Each row is a point on a tangle of strands that fork and nearly touch. The rows are in no order.
Two points are linked if the straight distance between their rows is under 3.74. Some points are linked to none.
J994: [-0.86 -0.45 -0.52 -0.88 -0.75 -0.18 -1.54  0.93 -1.12 -3.94 -2.01  0.35
 -1.30 -1.28  2.34  2.37 -2.16  1.96 -0.58 -0.42  3.64]
J114: [-0.18 -0.25 -0.18 -1.75 -1.26  0.57 -1.93  1.85 -2.09 -4.00 -1.69  0.93
 -1.02 -1.49  1.80  2.15 -2.27  2.16  0.65 -1.10  4.23]
J380: [ 2.30  1.06  0.95 -0.55 -0.41  2.81  0.67  0.08 -0.45  2.44  2.68  1.58
  0.77 -0.58 -2.79 -2.97  1.55 -0.67  1.65  1.31  1.19]
J344: [ 0.31  0.59  0.01 -0.82 -0.77 -1.20  1.42 -0.48  1.40  0.02 -1.68 -0.79
  1.09  1.17 -1.24 -0.38  0.47 -0.95  0.60 -0.43 -1.52]
J422: [-0.17  0.16 -1.21 -2.38  0.22 -0.46 -1.88  0.68 -2.10 -3.85  0.28  0.68
 -1.04 -1.10  3.35  4.35 -2.82  1.46  0.31 -0.86  2.75]
J474: [ 2.94  2.26 -0.58 -3.14 -0.49  2.15  3.08 -1.22 -0.34  2.40  2.00  0.31
  2.35  1.38 -3.13 -2.88  2.45 -1.95  2.32 -0.69 -1.54]
J844: [-1.90  0.53 -0.26  2.51  0.23 -2.81  2.05 -2.20  2.47  0.73 -1.35 -1.59
  1.48  2.01 -0.66 -0.88  2.22 -2.42 -1.30 -0.47 -3.87]
J726: [-1.17 -1.25 -1.74 -0.02  1.52 -2.00 -0.20 -1.04  1.13 -1.11  0.63 -0.78
 -0.63  0.72  3.63  3.12 -0.40 -0.59 -1.37  0.49 -2.39]
J821: [ 1.48  0.22 -0.40 -2.05  1.40  3.71  0.18  1.18 -1.19  4.33  3.55 -0.22
  0.43  0.39 -1.09 -0.78 -0.35 -0.19  1.06 -1.12 -1.37]
J767: [-0.90  1.88 -0.41  0.18 -1.98 -1.97  2.43 -2.47  2.49 -0.64 -3.83 -0.65
  1.07  1.01 -2.81 -1.47  1.49 -2.22 -0.89 -0.38 -0.87]
J29: [-1.01 -2.33  1.19  1.56  0.42 -0.17 -1.81  1.07 -0.31 -2.21  0.14  0.67
 -1.85 -1.78  2.40  1.21 -1.36  1.79 -0.92  1.90  1.96]
J650: [ 0.22 -0.50  0.99 -1.30 -1.75  0.69 -1.87  2.43 -1.91 -3.34 -1.93  1.10
 -0.74 -1.82  0.38  0.83 -2.07  2.58  1.12 -0.82  4.74]
J429: [ 0.85  0.51  0.79 -2.25 -2.77  0.64 -1.03  2.12 -1.48 -2.74 -2.76  1.09
  0.33 -1.17 -1.19  0.32 -1.66  2.16  1.55 -1.56  4.47]
J37: [-0.65  0.66  1.24  0.84 -2.29 -1.07  0.43 -0.26  0.87 -1.43 -3.37  0.48
 -0.20 -0.92 -2.32 -1.31 -0.18  0.28 -0.30  1.12  2.80]
J53: [-0.10 -0.10 -1.78  0.83  2.39 -0.60  1.44 -1.23  0.79  2.77  1.99 -2.21
  0.68  1.91  1.34 -0.39  1.88 -1.85 -0.75 -1.30 -5.93]
J595: [-0.16  0.80 -0.09  2.08  1.36 -0.79  1.50 -1.87  0.76  2.48  1.55 -1.12
  1.10  1.48 -0.78 -1.94  2.64 -1.73 -0.28 -0.13 -3.94]
J584: [-0.37  0.38  2.29  2.47 -1.34 -0.76  0.37 -0.68  1.17  0.13 -0.66  1.45
  0.34 -0.36 -2.38 -2.51  1.60 -0.61  0.33  2.24  1.65]
J946: [ 0.28 -1.03  2.03  2.07 -0.15  0.43 -1.33  1.39 -0.28  0.52  0.75  0.87
 -0.53 -1.64 -0.89 -1.19 -0.05  0.70  0.21  2.30  1.36]
J490: [ 0.79  0.50 -0.85 -2.75 -2.08 -0.19 -0.31  1.03 -0.72 -2.47 -2.86 -0.04
  0.42  0.07 -0.31  1.18 -1.25  1.49  0.83 -2.29  2.30]
J183: [ 1.25  0.12  1.37 -1.11  0.83  4.62 -0.85  1.33 -1.57  5.09  4.61  1.20
 -0.32  0.19 -1.98 -1.97 -0.46  0.23  1.59 -0.05  1.37]
J371: [-1.92  0.19 -0.57  1.85 -0.29 -2.94  1.82 -1.90  2.49 -0.13 -2.94 -1.60
  0.97  1.36 -0.82 -0.55  1.57 -2.19 -1.76 -0.50 -2.65]
J340: [-0.56 -1.56  0.41 -0.07  1.38  0.10 -2.19  0.65 -1.50 -3.24  1.28  0.99
 -1.79 -2.04  3.72  3.55 -2.54  1.57 -0.45  1.56  2.45]
J935: [ 2.03  0.14 -0.70 -3.20 -0.94  0.18  0.24  1.75 -0.58 -0.68 -0.33  0.47
  1.17  0.23 -0.23  0.98 -0.97  1.01  1.89 -1.52  0.05]
J676: [-0.44  0.79 -2.29 -3.05 -0.69 -0.81 -1.31  0.06 -1.79 -4.10 -1.13 -0.03
 -0.64 -0.45  3.13  4.41 -2.68  1.23 -0.06 -1.63  2.68]
J459: [ 1.12 -1.04 -0.86 -1.56  0.73  0.74 -0.68  1.58 -0.55 -0.61  1.47  0.39
 -0.16 -0.46  1.97  1.57 -0.95  0.88  0.44 -0.08 -0.63]
J634: [-0.26 -1.31 -1.20 -0.25  1.19 -0.95 -0.22 -0.07  0.96 -0.52  0.68 -0.75
 -0.39  0.74  2.63  2.17 -0.27 -0.22 -0.54  0.27 -2.42]
J95: [-0.06 -1.59  1.43  1.69  0.25  0.34 -1.68  1.74 -0.43 -0.69  0.53  0.83
 -0.98 -1.85  1.01  0.18 -0.85  1.39 -0.23  2.03  1.05]
J494: [-1.34 -0.75  0.11  3.05  1.13 -1.70  0.23 -0.88  1.23  1.03 -0.12 -0.73
  0.55  0.92  0.33 -0.58  1.67 -0.96 -0.89  0.62 -2.90]
J73: [-0.14  0.14  0.46  0.31  2.93  2.98  0.07 -1.35 -1.18  6.01  4.60 -0.46
 -0.69  2.19 -0.66 -2.16  1.03 -0.91 -0.34 -1.57 -3.21]
J717: [ 1.68  0.31 -1.35 -1.53  1.35  1.45  0.94  0.28 -0.04  2.90  2.19 -1.08
  0.85  0.89  0.04 -0.10  0.49 -0.81  0.61 -1.11 -3.39]
J2: [-3.08 -1.35  1.34  4.92  0.32 -2.50 -0.05 -0.77  1.63 -0.11 -1.90 -0.19
 -0.11 -0.07 -0.43 -0.81  1.41 -0.53 -2.11  1.61 -0.16]
J766: [-0.68 -1.06 -0.64  1.97  1.41 -1.13 -0.03 -0.43  1.01  1.18  0.80 -1.20
  0.15  0.73  1.19  0.15  1.11 -0.95 -0.87  0.26 -3.66]
J54: [-1.63 -0.83 -0.69  0.12 -0.67 -0.85 -1.28  0.18 -0.32 -4.03 -2.79 -0.12
 -2.08 -1.44  2.17  1.84 -1.83  1.34 -1.63  0.43  3.43]
J287: [-1.15  0.44 -0.84  2.14  1.27 -2.63  2.34 -2.15  1.91  1.38 -0.46 -2.36
  1.60  2.55  0.32 -0.52  2.66 -2.60 -0.94 -1.21 -5.39]
J613: [ 2.51  1.13  0.70 -1.70 -0.33  3.30  0.22  1.36 -1.25  3.25  3.00  1.54
  0.82 -0.67 -2.74 -2.21  0.32  0.02  1.91  0.54  1.60]
J101: [ 0.44  0.05  1.33 -0.01  1.77  4.08 -0.52  0.11 -1.29  5.38  4.61  0.62
 -0.85  0.87 -1.61 -2.25  0.29 -0.32  0.76 -0.10 -0.14]
J134: [-0.38  0.51 -1.18  1.45  1.98 -1.42  2.05 -2.04  1.09  2.27  1.05 -2.47
  1.38  2.42  0.71 -0.88  2.58 -2.19 -0.76 -1.30 -6.40]
J988: [-2.05 -1.09  1.17  4.12  0.61 -2.13 -0.11 -0.75  1.41  0.40 -0.83 -0.19
  0.21  0.19 -0.53 -0.91  1.52 -0.54 -1.24  1.52 -1.23]
J692: [ 0.31  0.76 -0.16  0.46  2.20  2.02  0.86 -1.35 -0.58  5.07  3.44 -0.97
  0.14  1.59 -0.74 -2.06  1.66 -1.17 -0.22 -1.17 -3.73]
J996: [ 0.57  0.62 -2.06 -3.87 -1.42 -0.40 -1.16  0.79 -1.57 -3.48 -0.94  0.27
 -0.07 -0.01  2.42  3.37 -1.97  1.31  0.84 -2.56  2.20]
J368: [ 0.15 -0.31  0.13  0.04 -0.38 -0.96  0.54  0.13  1.14 -0.28 -0.98 -0.58
  0.49  0.52 -0.23  0.13  0.09 -0.30  0.22 -0.11 -1.44]
J487: [ 0.81  0.24 -1.65 -3.45 -1.17 -0.29 -0.26  1.11 -0.57 -2.65 -1.54  0.18
  0.26  0.37  1.40  2.42 -1.42  1.16  0.73 -2.31  0.99]
J313: [-1.18 -2.34  1.16  1.56  1.46 -0.31 -2.36  0.74 -0.98 -2.84  1.04  1.11
 -2.15 -2.49  3.34  2.61 -2.19  1.71 -1.05  2.51  2.46]
J286: [ 1.43  0.71  1.54  1.29 -0.25  2.10  0.60 -0.13  0.15  2.35  2.35  1.78
  0.42 -0.63 -2.53 -3.64  2.17 -0.72  1.10  2.05  1.12]
J561: [-1.98  1.37 -0.38  1.85 -1.23 -2.70  2.41 -2.55  2.67 -0.15 -3.58 -0.95
  1.04  1.13 -2.21 -1.43  2.16 -2.57 -1.72 -0.17 -1.74]
J469: [ 0.09 -0.73 -1.13  0.64  1.65 -0.70  0.74 -0.60  1.09  1.58  1.25 -1.65
  0.53  1.22  1.28  0.04  1.08 -1.24 -0.40 -0.39 -4.42]
J521: [-0.94  0.77 -0.61  1.29 -2.23 -1.19 -0.33  0.04  0.23 -3.23 -5.50 -0.70
 -1.00 -2.17 -1.21 -0.56 -0.84  1.22 -1.70  0.48  3.39]
J755: [-0.68  0.48  0.82  1.16 -2.25 -0.78 -0.24  0.28  0.42 -2.12 -4.32  0.15
 -0.72 -1.68 -1.98 -1.16 -0.63  1.03 -0.89  0.97  3.88]
J846: [-1.38 -0.14 -1.16  0.68 -1.40 -1.14 -0.51  0.11  0.18 -3.60 -4.46 -0.94
 -1.46 -1.58  0.72  0.80 -1.04  1.28 -2.18  0.23  2.81]
J185: [ 1.35  0.12  1.68 -0.38 -1.43  0.38 -0.39  1.49 -0.56 -0.71 -0.71  1.14
  0.17 -1.32 -1.60 -0.76 -0.75  1.41  1.48  0.89  2.46]
J83: [ 0.50  0.50  2.14  2.16 -1.02  0.55  0.16 -0.56  0.65  1.16  0.98  1.82
  0.48 -0.64 -2.52 -3.31  2.29 -0.79  0.69  2.46  1.54]
J514: [-1.14  0.67  1.61  1.80 -1.80 -1.43  0.60 -1.12  1.69 -0.64 -2.62  0.82
 -0.02 -0.33 -2.66 -2.11  0.97 -0.86 -0.36  1.62  1.82]
J511: [ 0.85 -0.76 -0.76 -0.78  0.37 -0.39  0.21  0.67  0.40 -0.15  0.38 -0.34
  0.17  0.27  1.10  0.68 -0.33  0.12  0.49 -0.17 -1.57]
J513: [ 0.83 -0.48 -1.46 -2.53  0.15 -0.35 -0.54  0.99 -0.53 -2.01  0.24  0.34
 -0.08  0.14  2.52  3.03 -1.50  1.08  0.52 -1.00 -0.11]
J566: [ 0.99  0.59  0.46 -2.14 -2.28  0.05 -0.60  1.73 -1.10 -2.16 -2.24  0.84
  0.42 -0.56 -0.94  0.48 -1.58  1.76  1.49 -1.32  2.90]
J809: [ 1.26 -0.48  1.93  0.72 -0.64  0.96 -0.96  1.78 -0.76  0.24  0.68  1.40
 -0.11 -1.80 -1.34 -1.09 -0.70  1.35  1.12  1.86  2.08]
J220: [-0.19 -0.36 -0.59 -1.56  0.97 -0.29 -1.89  0.28 -1.94 -3.40  1.24  0.71
 -1.26 -1.46  3.75  4.49 -3.16  1.47  0.25  0.37  2.33]
J314: [ 0.08  0.14  1.52  0.24  2.52  3.64  0.01 -1.21 -1.26  6.14  5.05  0.31
 -0.64  2.11 -1.29 -2.67  1.20 -0.72  0.27 -1.10 -1.83]
J802: [ 1.12  0.40 -0.96 -0.60  1.88  1.60  1.03 -0.39 -0.33  3.95  2.99 -1.31
  0.58  1.30 -0.37 -1.33  1.16 -1.36 -0.08 -1.18 -3.96]
J480: [ 2.24  0.65  1.01 -1.74  0.28  4.61 -0.23  1.49 -1.68  4.15  3.84  1.78
  0.29 -0.60 -2.69 -2.15 -0.09  0.38  1.86  0.33  2.18]
J953: [-0.31  1.48 -0.26 -0.47 -1.78 -1.56  1.88 -1.48  2.01 -0.54 -2.95 -0.76
  1.05  1.19 -2.44 -1.05  0.79 -1.54 -0.07 -0.45 -0.72]
J20: [-1.82 -0.79 -2.32 -0.13  2.08 -2.95 -0.27 -2.23  0.90 -1.55  0.59 -1.42
 -0.99  1.09  4.34  4.54 -1.22 -0.86 -2.01  0.60 -2.73]

A fork is a point with three links, a tip a point with one. Leave the first point through the second and follow the links. Name the first fork or tip that comes.
J29, J95 -> J185
J54, J994 -> J487
J371, J561 -> J511
J613, J480 -> J717
J767, J561 -> J2

A fork is a point with three links. Follow the links from the first point to the second and name the forks in between, in order.
J459, J287 -> J511
J313, J650 -> J487
J953, J114 -> J511 J487
J429, J561 -> J487 J511

Name the points in between on the shortest way along the links from the first point to the second, in order.
J802, J183 -> J692 J73 J314 J101
J380, J521 -> J286 J83 J584 J514 J37 J755
J114, J459 -> J650 J429 J566 J490 J487 J513
J946, J340 -> J95 J29 J313
J561, J2 -> J371 J844 J287 J134 J53 J469 J766 J494 J988
J676, J368 -> J996 J487 J513 J459 J511
